The views of a scene show one set of named points, each view turned or mirrored, shifted and resized as a whole, with a little noise and some points left out.
(in the rows, 128 means zero)

Scene 1
View 1
Tima: [ 84 159 156 127 133  99 177 114 121 100  37 136 145 121 110 116 143 158
 166 106 145 110 123 140 154 186 103 108 167  55 126 108 183 119 163 161
 130  68  64  99 114 166 168 142 112 182]
fivu: [ 71 176  74  97 117 137 114  55 143  96 107 135 125  93  79 102  78 110
 130 107 161 114 112 140  99 158 118 111 160  96  93 143  92 150 145 133
 138 136 155 126 124 119 145 107 129 190]
Dut: [ 59 181  60 119 111 141 118  33 141  80  94 126 125  85  74 104  82 103
 106 103 176 120 112 141  80 183 112 107 139 101 101 130  92 156 158 142
 138 127 153 132 137 114 157  95 115 196]
buv: [ 75 152  77  79 106 147 104  87 139 102 107 119 107  78  99  93  80 117
 146 114 175  99 101 138  94 137 123 136 148 107 114 160 112 145 139 131
 136 145 144 128 120 113 111 117 149 196]
risot: [ 89 155 143 128 145  87 162  81 152 122  68 176 134 124 110 135 154 117
 178 101 114 122 138 151 144 143 150 108 132  77 138 125 110 135 182 160
 149  92  94 116 118 153 133 120 140 162]
kulo: [ 84 173 122 106 123 116 152  99 122  89  65 125 140 110  91 101 102 146
 148 110 161 103 113 136 134 185  93 110 187  67  98 125 165 130 141 146
 126  92 102 104 118 141 172 131 112 195]
bel: [118 136  73  76 112  66 123  65 141  88 113 175 100  88 121 115  94  89
 172 139 149 104 138 164 115 103 128 120 129 126  89 197 104 142 135 155
 129 131 142 150 146  51  78 104 178 199]
pano: [ 87 194  64 103 112 100 138  40 120  54  85 136 137  96  71  97  59 116
 113 122 174 114 123 140 111 203  74  90 186  85  54 142 135 142 130 146
 114 104 143 128 150  90 181 104 101 211]
nebor: [107 162 112  99 131  75 148  80 136  96  86 168 130 117 100 115 105 116
 171 121 134 109 137 147 145 144 114 106 169  85  87 156 131 134 142 154
 129 102 117 122 130 106 138 119 140 187]
Zuli: [104 147 147  70 138 112 132 141 147 143 100 150 122 118 111 110 119 135
 210 116 120  91 120 143 154  98 143 134 177  76 117 158 126 125 137 136
 144 127 113 103  90 147 109 144 169 170]
bapen: [ 82 163 130 144 128  82 177  68 129  82  42 153 138 118 104 128 144 130
 145 105 146 123 134 149 134 191 110  97 131  76 124 110 151 132 180 169
 131  66  79 118 136 140 160 116 111 184]
vugu: [122 184  99 101 143  43 155  37 141  82 100 204 142 130  92 124  95  93
 165 131 116 122 159 157 145 145 114  82 171  87  55 162  95 140 141 161
 126  97 142 135 146  78 151 101 134 184]
tugel: [ 65 175  74 113 108 136 126  54 133  78  84 122 125  85  82  98  83 119
 115 106 176 114 110 137  93 185 105 109 151  93 101 130 118 149 151 141
 131 117 139 126 135 122 154 106 115 198]
loveg: [121 138  95  75 116  70 135  95 129  92  95 162 110  96 121 107  93 113
 180 137 148  98 133 157 136 118 114 117 157 104  84 188 143 130 130 153
 122 114 121 131 136  74 100 119 164 200]
Toda: [ 75 180 106 139 141  99 152  40 155 101  78 172 138 114  88 130 129 104
 142  96 129 134 135 149 116 169 138  92 125  83 120 116  81 150 187 156
 147 100 126 127 131 137 153 102 121 170]
zet: [124 133 105  97 120  43 155  75 132  85  80 183 112 102 131 123 118 102
 178 138 139 109 151 165 138 125 122 110 126 109  98 181 134 131 149 168
 127  94 107 143 148  68  97 111 166 195]
vonum: [ 96 151 159 100 127 104 169 147 116 108  47 126 136 118 115 103 129 166
 183 113 147  94 117 138 164 163 102 120 190  58 119 127 201 115 143 153
 127  81  65  90 104 162 152 152 125 188]
moku: [106 128 161 106 150  76 153 117 159 147  80 188 122 125 130 139 166 120
 215 110 101 109 141 160 159  92 172 127 122  88 152 149 110 125 178 160
 154 104  85 118 103 145  88 135 176 155]
nukol: [ 82 183 124 124 137 101 160  70 138  95  72 153 147 125  83 116 114 131
 149 104 135 119 130 140 137 182 112  96 174  63  96 116 127 135 159 151
 136  91 111 110 123 146 177 120 108 179]
pov: [ 87 148 183 131 154  84 178 116 148 137  49 175 142 139 118 138 176 140
 199  97 101 116 137 150 169 140 152 113 139  58 155 110 137 124 187 164
 151  76  61 101 102 184 137 140 139 153]
let: [123 149  77  80 114  51 139  66 125  71  98 172 112  96 114 109  80 102
 164 145 154 103 144 159 128 130 100 106 157 112  67 192 134 135 124 160
 117 109 135 141 152  48 109 108 156 207]
View 2
zet: [124 107 172 112 102 139 150 120 158 123 114 136  93 105 132 109 155 149
  92  83 116 126 153 113 104 151 166 136 136 123 133 177  72 104 114 153
 121  73 119 146  86 118 155 117 104 134]
nebor: [121 136 162 124 115 148 130 124 149 122 138 125  98 109 139 118 149 130
 108  96 130 150 133 112  91 156 156 138 131 130 131 154  89 105 120 132
 132  88 108 147 110 116 138 116 102 126]
pano: [178 172 138 122 112 172 122 114 172 156 169 133  78  73 158 105 163 116
  94 108 157 162 126 123  66 175 173 147 138 134 118 134 103 105 104 132
 148  94  92 148 121 141 137 128  62 115]
buv: [133 117 155 133 102 180 141 129 127 120 126 162 131 106 151  78 151 109
  83 110 138 167 134  98 114 167 177 134 133 127 112 119 108 107 122 130
 114  83 107 135 122 154 130 127  48 124]
fivu: [143 146 153 139 108 186 128 120 141 122 148 150 108 105 155 102 148 107
  90 116 145 165 130 108 102 178 166 135 140 123  97 121 114 101 113 132
 121  98  97 129 125 142 133 134  58 109]
kulo: [121 159 148 133 116 151 123 138 160 142 137 111 108 100 140 101 145 114
 123 107 133 171 112 117  81 141 137 158 126 142 136 106 117 123 120 109
 151 104  84 156 123 140 111 116  91 142]
tugel: [152 155 145 133 103 180 133 118 161 142 143 145  99  96 152  90 149 111
  94 116 142 162 128 112  96 167 159 146 142 126 102 110 122 113 107 129
 131 102  88 138 122 158 128 134  58 121]
loveg: [133 105 166 110 107 142 144 125 142 125 125 141 106  92 139  99 160 137
  88  82 131 144 146 107  94 158 182 139 125 132 143 171  72 102 122 142
 125  65 123 152  99 124 150 108  86 133]
bapen: [114 159 155 124 105 147 136 126 190 146 120 107  80 110 129 114 139 137
 123 107 110 139 129 123  95 131 114 160 142 128 119 122 115 131 107 130
 147 111  83 151 100 138 122 128 118 141]
Toda: [116 158 160 140 108 175 133 112 168 117 130 127  77 127 139 127 134 126
 112 117 122 140 136 118 110 159 126 135 153 110  84 130 118 113 107 140
 123 117  88 126 107 127 135 141 104 115]
vugu: [138 148 165 121 119 157 124 106 155 118 159 122  68 105 146 144 156 138
 104  96 139 139 140 121  80 174 164 125 141 123 116 182  77  90 113 149
 129  92 112 137 105  93 156 124 111 106]
bel: [135  93 173 115  97 158 151 114 136 110 122 164 104 104 143 101 159 139
  73  88 129 134 156 103 113 174 189 124 138 115 116 180  71  92 116 161
 105  67 129 133  94 123 163 122  74 119]
Dut: [158 157 144 137 100 194 135 113 161 136 146 154  91  98 156  96 147 111
  88 122 144 158 132 114 102 179 160 139 152 116  85 112 126 109 102 136
 125 106  88 127 121 156 134 145  52 111]
moku: [ 53  96 188 135 112 137 144 135 130  85  90 121 120 154 119 120 129 140
 119  95  94 139 142 102 133 128 123 128 130 119 125 151  92 113 131 134
 109  94 114 138  97 105 133 115 133 140]
let: [152 116 163 109 105 149 139 114 150 129 138 145  92  86 143 105 165 140
  81  86 137 139 149 112  88 169 189 137 131 129 134 180  70  95 114 151
 125  68 123 148  98 120 157 114  83 124]
nukol: [120 167 154 137 118 159 122 125 163 133 143 107  89 111 140 123 141 121
 125 111 131 160 119 120  86 150 132 147 137 129 117 124 114 115 117 119
 143 111  85 144 119 123 122 124 105 126]
pov: [ 54 133 175 140 118 134 131 143 153 104 101  93 109 149 118 129 121 137
 141 101  97 148 125 113 115 115  96 147 128 128 129 125 112 127 127 119
 133 114  91 146 103 110 114 115 148 149]
vonum: [ 92 136 157 127 120 126 128 153 151 136 118  96 128 107 130  96 144 125
 134  93 120 171 111 111  84 117 129 164 112 154 166 114 103 130 133 100
 157  91  93 168 116 134 106  98 111 163]
Tima: [ 98 154 155 129 117 133 129 144 173 144 120  92 106 111 129 105 139 126
 137 101 114 158 115 119  87 119 115 165 124 145 144 112 114 134 123 108
 157 105  82 160 111 136 108 113 120 156]
View 3
Zuli: [ 79 114  72 167  83  68  99 111 178  98 148  95  70 141 217 107 132 127
 164 205 107 125 108 174 100 122 161 141 147 101 152 143 140 130 164 104
 144 196 111 121 170 102 151 104  78 182]
Toda: [ 58 133  32 135 127 151 110 123 207 111 151 107 136 153  93  60 186  97
 130 174 143 171 153 155 124 170 177 171 152 127 108 124 135 119 131  99
 119 118  64 117 148  75 105 110 104 148]
tugel: [ 66 126   9 148 156 141 108 151 203 107 157  98 113 129 107  79 176  87
 125 154 174 184 171 131 143 164 173 114 209 113 123 100 107 102 171 127
 137 128  79  88 196  58 138  99 105 227]
let: [ 61 154  67 148 137 124  66 125 113 112 129 125  93 179 125 107 136 109
 145 189 132 159 181  94 138 147 182  53 180  92 180 152 188 128 126 157
 115 151  56 105 223 117 103 112 101 242]
nebor: [ 71 129  56 148 124 114  98 107 153 124 145 117  93 165 136  82 150 115
 141 181 127 158 145 146 121 152 188 114 163 102 159 142 159 123 141 135
 112 154  72 108 188 101 120 114  96 192]
pov: [ 94 122  65 129 116  83 151  74 217 143 144 133  91 160 166  50 143 148
 169 197 117 118  83 212 102 150 187 197 103 120  99 167 142  91 145 108
 108 171  92 129 117  99 128 108  95 100]
bapen: [ 92 141  32 115 170 125 148  94 207 151 143 147 107 162 104  41 159 129
 146 170 155 157 131 169 138 171 204 144 148 118  99 149 136  69 145 142
  94 130  65 105 153  83 115 101 112 154]
zet: [ 63 177  79 134 133 111  77 114 143 107 119 136  95 183 135  96 131 122
 169 201 131 137 162 106 128 144 171  80 136 115 136 171 194 118 108 131
 117 156  62 123 183 123  95 102 102 198]
Tima: [111 114  34 127 162  89 167  75 203 166 155 146  76 150 146  42 142 146
 151 170 143 147  99 203 131 158 211 148 156 100 119 150 119  58 172 156
  95 157  89  95 155  83 148 102 103 160]
buv: [ 63 141  35 160 128 114  79 162 194  75 143  84  98 122 164 111 152  88
 147 180 163 157 166 118 132 134 140  97 201 118 130 110 117 118 174 104
 166 157 100 100 204  70 148  88  97 245]
kulo: [ 99 102  21 142 156 107 146 101 191 150 160 122  83 140 137  58 156 121
 134 159 152 168 121 184 132 158 203 134 190  94 138 124 106  75 185 154
 113 154  89  87 184  70 153 105 102 194]
nukol: [ 82 103  29 142 138 127 132 102 185 141 159 119 105 152 111  51 169 116
 124 162 138 175 132 180 123 167 204 158 173 101 141 122 124 101 161 137
 107 137  71 100 168  76 131 115 100 165]
risot: [ 76 134  55 131 115 111 122 100 206 120 142 122 111 158 141  61 158 125
 154 194 123 137 122 175 114 156 175 178 121 125 105 150 147 111 135  99
 120 152  79 130 132  94 113 105  97 128]
vugu: [ 49 128  66 152 109 150  75 108 117 122 143 117 118 189  93  82 169 103
 120 181 107 177 172 128 117 167 198 120 161  98 183 140 184 151 113 139
 101 131  41 119 191 111  88 132  93 181]
moku: [ 72 153  87 136  88  78  99  99 199  99 128 119  92 163 193  88 130 138
 186 225 105 102 107 172 100 131 154 167  94 127 105 174 169 125 121  80
 134 180  94 146 126 116 115  99  87 127]
pano: [ 68 114  10 151 162 154 104 133 150 133 159 112 110 153  80  69 177  91
 105 142 162 205 184 125 150 172 204  88 227  90 172 105 128 105 165 170
 109 118  57  80 222  70 127 115 105 239]
Dut: [ 58 133   4 149 149 159  93 166 206  94 154  87 132 128  93  79 189  75
 116 153 177 193 186 119 142 167 165 119 211 123 119  92 108 112 162 111
 142 115  69  94 195  55 126  99 106 224]
vonum: [115 107  46 136 150  67 163  76 190 161 153 141  53 148 185  62 126 153
 159 178 138 134  89 204 127 142 205 130 163  87 140 149 121  63 184 161
 105 184 103  93 173  89 166  99  97 180]
loveg: [ 68 157  70 149 126 102  72 123 139 101 127 122  83 165 160 110 129 117
 163 198 132 141 159 112 127 136 167  69 164 101 159 154 174 124 135 136
 131 168  79 111 206 111 117 103  97 229]
fivu: [ 57 121  23 159 125 143  85 158 190  93 156  82 117 131 123  90 181  82
 119 162 155 183 171 129 129 154 161 122 204 113 141  96 114 128 166 110
 149 136  79 100 197  66 134 107  96 220]
bel: [ 46 177  75 151 116 122  44 149 142  72 120 108 104 169 147 125 139  99
 161 205 134 143 187  77 130 134 144  67 161 120 145 152 189 148 111 110
 144 155  68 123 202 115  97  99  97 233]
View 4
loveg: [121 176 168 158  96  86 152 202  95 101 103  98 176 174 104  86 117 117
 146  89  71 198 150  97 117 114  89  86 133 159 142 173 143 132 144 159
 148 145 158 115  97 154 157 118  71 131]
tugel: [141 212 201  79 169 108 122 196  69 122 128 142 206 151 125 124 145  67
 135 101  92 150 121  85  89  83 112  97 124 176  67 188 165 135 113 123
 147 142 163 100  89 110 147  70 129 123]
fivu: [143 203 195  94 175 107 141 194  87 125 132 119 203 153 122 109 139  72
 154 119  89 159 125  72 101  77 118 107 115 161  75 180 175 137 121 113
 130 128 177 109  87 103 159  88 102 118]
Dut: [145 220 213  68 187 122 124 194  74 122 131 134 204 153 120 130 146  68
 148  96  85 148 124  90  84  74 138 113 112 165  55 192 175 146 110 107
 146 134 169  99  79  96 142  73 117 112]
bel: [115 187 182 158 102  98 153 207 105  91  98  72 167 179  86  92 113 137
 172  71  47 215 170 107 111 101 125 106 115 133 143 177 151 150 138 145
 153 130 163 111  75 155 153 147  34 120]
vonum: [148 131 113 167  99  68 143 198  75 134 134 172 190 155 150  87 133  93
  90 114 134 149  97 112 106 113  53  49 164 214 132 158 103  86 165 185
 127 173 143 126 145 139 166  50 177 142]
nukol: [153 169 170 138 137 111 130 187  97 151 157 155 198 149 147 103 153 102
 119 112 120 121 111 105  82  98 109  91 116 205  97 162 132 128 167 140
 138 159 161 113 115  94 168  48 142  97]
Toda: [164 168 164 129 162 130 129 193 103 145 163 142 180 152 133 118 144 121
 143  90  93 126 120 133  63  64 167 119  92 179  88 171 132 137 165 109
 137 144 160 113  92  87 152  66 113  86]
risot: [168 121 104 177 142 111 151 195 112 146 169 140 163 150 137 102 127 143
 137  97 105 138 111 155  74  66 160 104 102 180 128 159 104 112 190 123
 110 145 156 130 116 102 165  73 120 100]
pano: [127 233 252  96 127 116 110 185  87 134 125 138 226 164 128 111 169  76
 122 100  97 135 134  61  92 127  77  92 123 192  77 176 180 161 124 148
 180 158 170  92  89 102 155  68 114  96]
nebor: [139 167 169 159 108  99 145 192 106 131 132 121 189 163 127  91 138 118
 133 102  96 156 133 100 100 110  99  89 122 180 126 163 139 133 164 150
 143 152 165 116 105 123 166  89  97 111]
buv: [135 192 170  94 171  85 153 203  70 100 108 110 189 155 110 110 117  61
 158 113  79 195 125  81 117  76 109  95 136 148  89 186 167 117 100 125
 119 121 169 113  91 137 153 106 104 151]
Tima: [154 138 124 157 113  91 131 192  74 142 150 184 188 153 151 104 145 107
  88  97 135 128  94 133  80 107  86  63 147 219 118 162  97  95 169 173
 138 178 138 117 139 120 157  36 188 120]
pov: [175  91  69 198 128  93 155 200 105 150 171 163 159 150 152  94 125 142
 117 101 128 133  93 167  77  73 136  83 122 199 142 151  78  87 203 145
 103 158 143 140 138 112 165  54 154 114]
vugu: [131 184 206 168  93 127 136 185 136 143 144 104 192 172 122  85 154 146
 143  96  81 139 153  95  89 119 118 112  92 179 128 157 152 168 181 137
 167 149 178 114  91  96 179  97  53  70]
moku: [163  93  64 204 128  91 176 205 113 126 148 118 140 158 123  88 102 156
 150  96  93 180 119 161  96  63 153  94 116 165 162 158  90  94 192 136
  93 136 149 145 118 135 165 101 100 129]
Zuli: [149 119  94 179 134  66 182 199 110 124 132 109 172 153 133  70 108 101
 145 146 106 188 112  94 131  83  93  77 139 163 146 157 127  90 163 145
  84 128 168 147 124 136 184 100 102 147]
bapen: [155 159 155 142 120 116 113 195  81 138 154 176 181 159 136 120 151 125
 105  65 115 122 112 153  59  94 126  85 123 206 106 169 103 122 169 151
 157 173 138 105 115 110 144  46 159 101]
zet: [126 170 162 176  86  99 140 201 102 106 113 104 161 179 101  93 124 148
 143  56  66 188 155 135  92 109 121  95 119 161 151 171 124 144 162 159
 162 154 150 106  92 148 145 119  70 112]
View 5
moku: [134 110 157 127 125 161 101 121 124 100 171 153 132 116 110 106 155 128
 146 128 149 142 119 126 130 155 114 138 153 120 146 130 112 124 116 127
 145 154 101 158 141 125 122 159 118 129]
nebor: [109 119 140 112 119 143 116 125 116 117 155 139 149 120 126 116 121 131
 130 150 178 131 142 115 109 132 135 130 128 102 141 135 113 125 113 130
 115 124  96 132 134 105 130 167 115 148]
risot: [134 110 140 129 113 163 122 129 123 116 169 143 137 122 107 112 134 126
 138 140 149 142 127 125 121 132 126 138 135 108 148 132 115 120 121 130
 121 139 107 147 136 126 108 149 114 137]
Tima: [117 105 152 128 118 141 146 133 121 132 152 134 131 117 112 118 104 113
 144 144 146 149 121 101 118 118 140 157 123  92 143 129 142 120 102 122
 120 134  89 149 111 120  91 161  99 156]
loveg: [101 125 142 108 126 132 103 124 113 106 152 139 153 108 143 119 134 128
 130 144 192 128 151 106 118 142 130 123 126 108 139 133 117 128 108 126
 132 128  94 127 133  91 148 176 123 136]
Dut: [117 114 104 140 121 147 133 141 127 126 158 120 176 116 134  98 106 119
 117 152 186 134 154 122 123  88 139 111 103  93 149 138 117 128 142 145
  99 107 123 107 128  94 128 156 124 136]
fivu: [113 115 116 134 129 144 119 132 127 122 156 129 176 122 135  90 107 124
 119 150 185 135 149 123 121 100 134 111 117  97 143 138 116 129 138 144
 104 111 116 116 131  97 136 166 121 141]
vonum: [107 106 162 124 128 132 136 127 121 127 146 138 135 118 120 109 103 116
 144 141 151 148 119 100 120 127 137 153 131  94 138 128 145 124  97 120
 125 135  82 149 110 117 102 173 100 161]
Zuli: [114 108 161 127 147 141  97 116 130 107 158 152 152 123 128  82 124 129
 138 133 161 146 119 118 128 143 121 129 151 111 135 128 124 129 116 129
 136 141  91 149 129 115 136 183 115 150]
buv: [108 115 123 141 142 132 110 131 130 112 153 128 174 110 147  85 115 117
 125 139 189 139 145 116 137 110 128 110 118 103 145 135 127 134 132 140
 127 121 110 116 125  91 144 176 126 131]
vugu: [112 129 131  96 103 152 112 124 108 116 161 145 156 131 122 131 127 147
 120 163 187 121 156 124  89 137 137 122 126 102 141 139  92 119 117 133
  98 114 100 125 148 105 134 157 117 153]
pov: [137 103 158 131 117 163 126 126 124 118 168 150 123 121  97 109 133 123
 147 134 131 150 111 120 121 139 125 155 145 108 147 130 124 118 112 125
 130 150  97 163 128 137  95 152 106 145]
let: [ 97 133 132 101 115 132 107 127 108 107 151 137 157 110 145 132 134 133
 123 154 204 120 161 108 109 139 137 117 117 105 141 136 110 129 109 129
 122 118  95 118 138  87 149 170 125 137]
tugel: [112 112 113 139 124 141 135 139 126 127 152 120 170 115 135 101 100 116
 122 152 184 138 149 114 123  93 139 119 106  92 146 136 126 128 133 140
 105 110 114 114 122  95 124 163 119 141]
nukol: [119 111 134 124 116 150 136 131 123 131 157 135 150 128 113 110 103 125
 130 154 161 139 134 121 107 111 140 136 122  92 143 135 122 121 120 132
 100 121 101 135 125 117 107 158 107 159]
pano: [ 98 122 117 115 115 131 138 135 116 133 147 123 170 122 139 120  91 127
 116 166 195 127 160 108 102  98 152 121 100  85 141 139 120 124 119 136
  90  99 101 107 124  90 128 166 114 159]
Toda: [135 113 118 131 107 167 131 137 123 122 168 134 153 121 109 111 124 127
 126 149 163 136 143 130 115 111 132 127 121 101 151 138 107 119 134 140
 103 123 118 130 139 117 110 142 118 136]
kulo: [111 107 143 130 126 135 140 130 125 134 147 130 151 122 124 104  93 117
 134 150 161 145 130 106 118 108 142 141 119  88 140 132 139 124 114 128
 111 122  93 136 113 111 107 170 104 160]
View 6
moku: [123  70 109 158  90 143  99 138 112  95 137 145  96 163 181 111  72 122
 104 142 111 181 155 141 128 138 140 115 144 125 160 134 109 145  91 130
 144  85 176  91 145 102 187 173 103 178]
vonum: [171 104 135 145  54 136  58 135  93 125 129 111 115 142 179  96 127 139
 102 152 100  91 147 129 124 146 127 103 119 124 144 157 127 113 130 136
 124 110 131 142 120 112 137 142 106 166]
bel: [103  98  72 161 123 120 105 125 154 127 179 122 122 139 175 151  84 110
 132 103 155 181 136 150 111 115 134 149  98  88 150 170 142 183  62 108
 100 100 121 103 152  78 140 150  70 118]
bapen: [136 106 143 145  94 149 105 149 101 129 130 118 119 149 148 106 126 136
  94 141 153 121 129 136 134 139  90 121 130  88 149 153 112 141 102 136
 122  89 130 162 117 148 158 114 126 154]
nukol: [128 125 137 143  83 134  99 161 121 130 125 129 125 153 133  98 108 139
 115 138 141 109 133 120 125 138  99 145 136 101 135 136 126 137 113 141
 123  94 113 148 129 135 134 114 106 134]
nebor: [125 110 107 148  91 128 102 151 131 127 151 118 125 145 153 114  96 127
 124 125 137 128 141 137 116 131 122 141 119  96 142 156 133 154  97 133
 112  98 124 122 137 101 128 142  86 136]
vugu: [104 116 104 147 105 122 143 175 156 134 161 109 138 154 126 107  80 124
 137 114 158 129 143 142 108 127 116 161 130  73 140 159 126 179  86 147
 105  86 129 118 134 104 112 145  77 128]
risot: [119  93 129 150  94 145 108 154 111 108 126 141 108 159 153 105  90 134
 104 141 133 154 141 131 131 140 111 132 145 110 149 130 109 144  97 136
 139  83 151 123 135 130 173 138 115 161]
buv: [117 120  87 155 104 121  44 105 139 130 143 155 110 137 183 152 103 125
 126 117 136 162 123 117 123 124 124 156  95 124 137 141 162 141  90  92
 113 122  78 123 158  90 145 111  83  95]
Dut: [100 138 112 148 116 128  79 136 145 139 135 151 122 145 138 137 110 132
 123 116 169 146 107 111 129 125  86 175 111  95 129 134 150 151  87 105
 111 102  68 152 145 130 136  80 100  85]
fivu: [102 132 105 149 107 123  76 137 147 132 136 150 120 145 143 132  96 131
 132 117 151 146 120 111 124 128 106 171 115 109 129 132 152 147  96 111
 113 107  81 133 150 113 132  98  87  93]
pov: [140  81 143 148  74 150  98 154  90 100 117 138 101 163 163  87  94 138
  92 157 109 139 150 133 135 148 119 106 153 122 154 128 100 123 116 145
 150  86 169 118 128 133 179 153 123 188]
Toda: [100 111 128 147 112 141 116 158 130 121 128 148 118 159 128 114  92 135
 114 132 162 156 126 123 133 132  88 157 141  95 142 126 117 152  91 131
 130  84 119 138 139 143 160 110 113 128]
Tima: [158 107 147 139  67 143  76 146  87 126 125 116 117 145 160  92 131 141
  96 151 120  94 140 129 130 146 108 107 129 110 145 149 116 119 125 139
 126  98 131 155 116 136 149 126 120 165]
loveg: [128 102  86 155  97 122  93 127 138 130 170 112 122 136 180 136  99 117
 128 116 135 145 144 146 110 122 138 133  98  95 148 175 141 165  83 117
 102 107 123 111 142  79 128 152  75 133]
let: [119 109  84 152 110 119 112 138 150 138 181  99 134 135 166 136 101 114
 131 106 154 140 139 152 106 119 127 144  96  74 145 183 144 179  75 120
  91 100 117 121 139  85 117 147  72 120]
kulo: [149 122 132 140  71 134  67 142 107 136 124 124 120 143 153 103 125 141
 113 140 128  94 130 117 127 141 107 132 122 113 134 146 137 120 123 131
 119 109 101 153 127 125 129 111 106 135]
zet: [124  90  92 156 109 132 119 134 131 127 175 107 123 141 172 132 100 116
 116 117 152 159 143 160 114 123 127 124 105  78 155 178 127 175  73 123
 104  92 142 119 135  93 145 158  87 146]
Zuli: [135  95  99 154  71 126  67 132 124 106 134 144 105 152 181 114  77 127
 124 138  91 146 152 123 121 139 152 129 127 142 143 134 137 128 112 124
 133 108 139  87 153  79 145 162  82 151]
tugel: [115 134 116 146 105 128  72 131 135 139 134 143 124 141 147 133 119 133
 122 120 160 132 114 114 127 127  91 163 107  99 131 140 149 143  95 110
 111 108  72 156 139 126 134  88 100  96]

In a view up to two points have been moved. Name them for each view, in the order of its rows, or write none.
view 1 => kulo
view 2 => loveg
view 3 => let
view 4 => bel, risot
view 5 => vonum
view 6 => buv
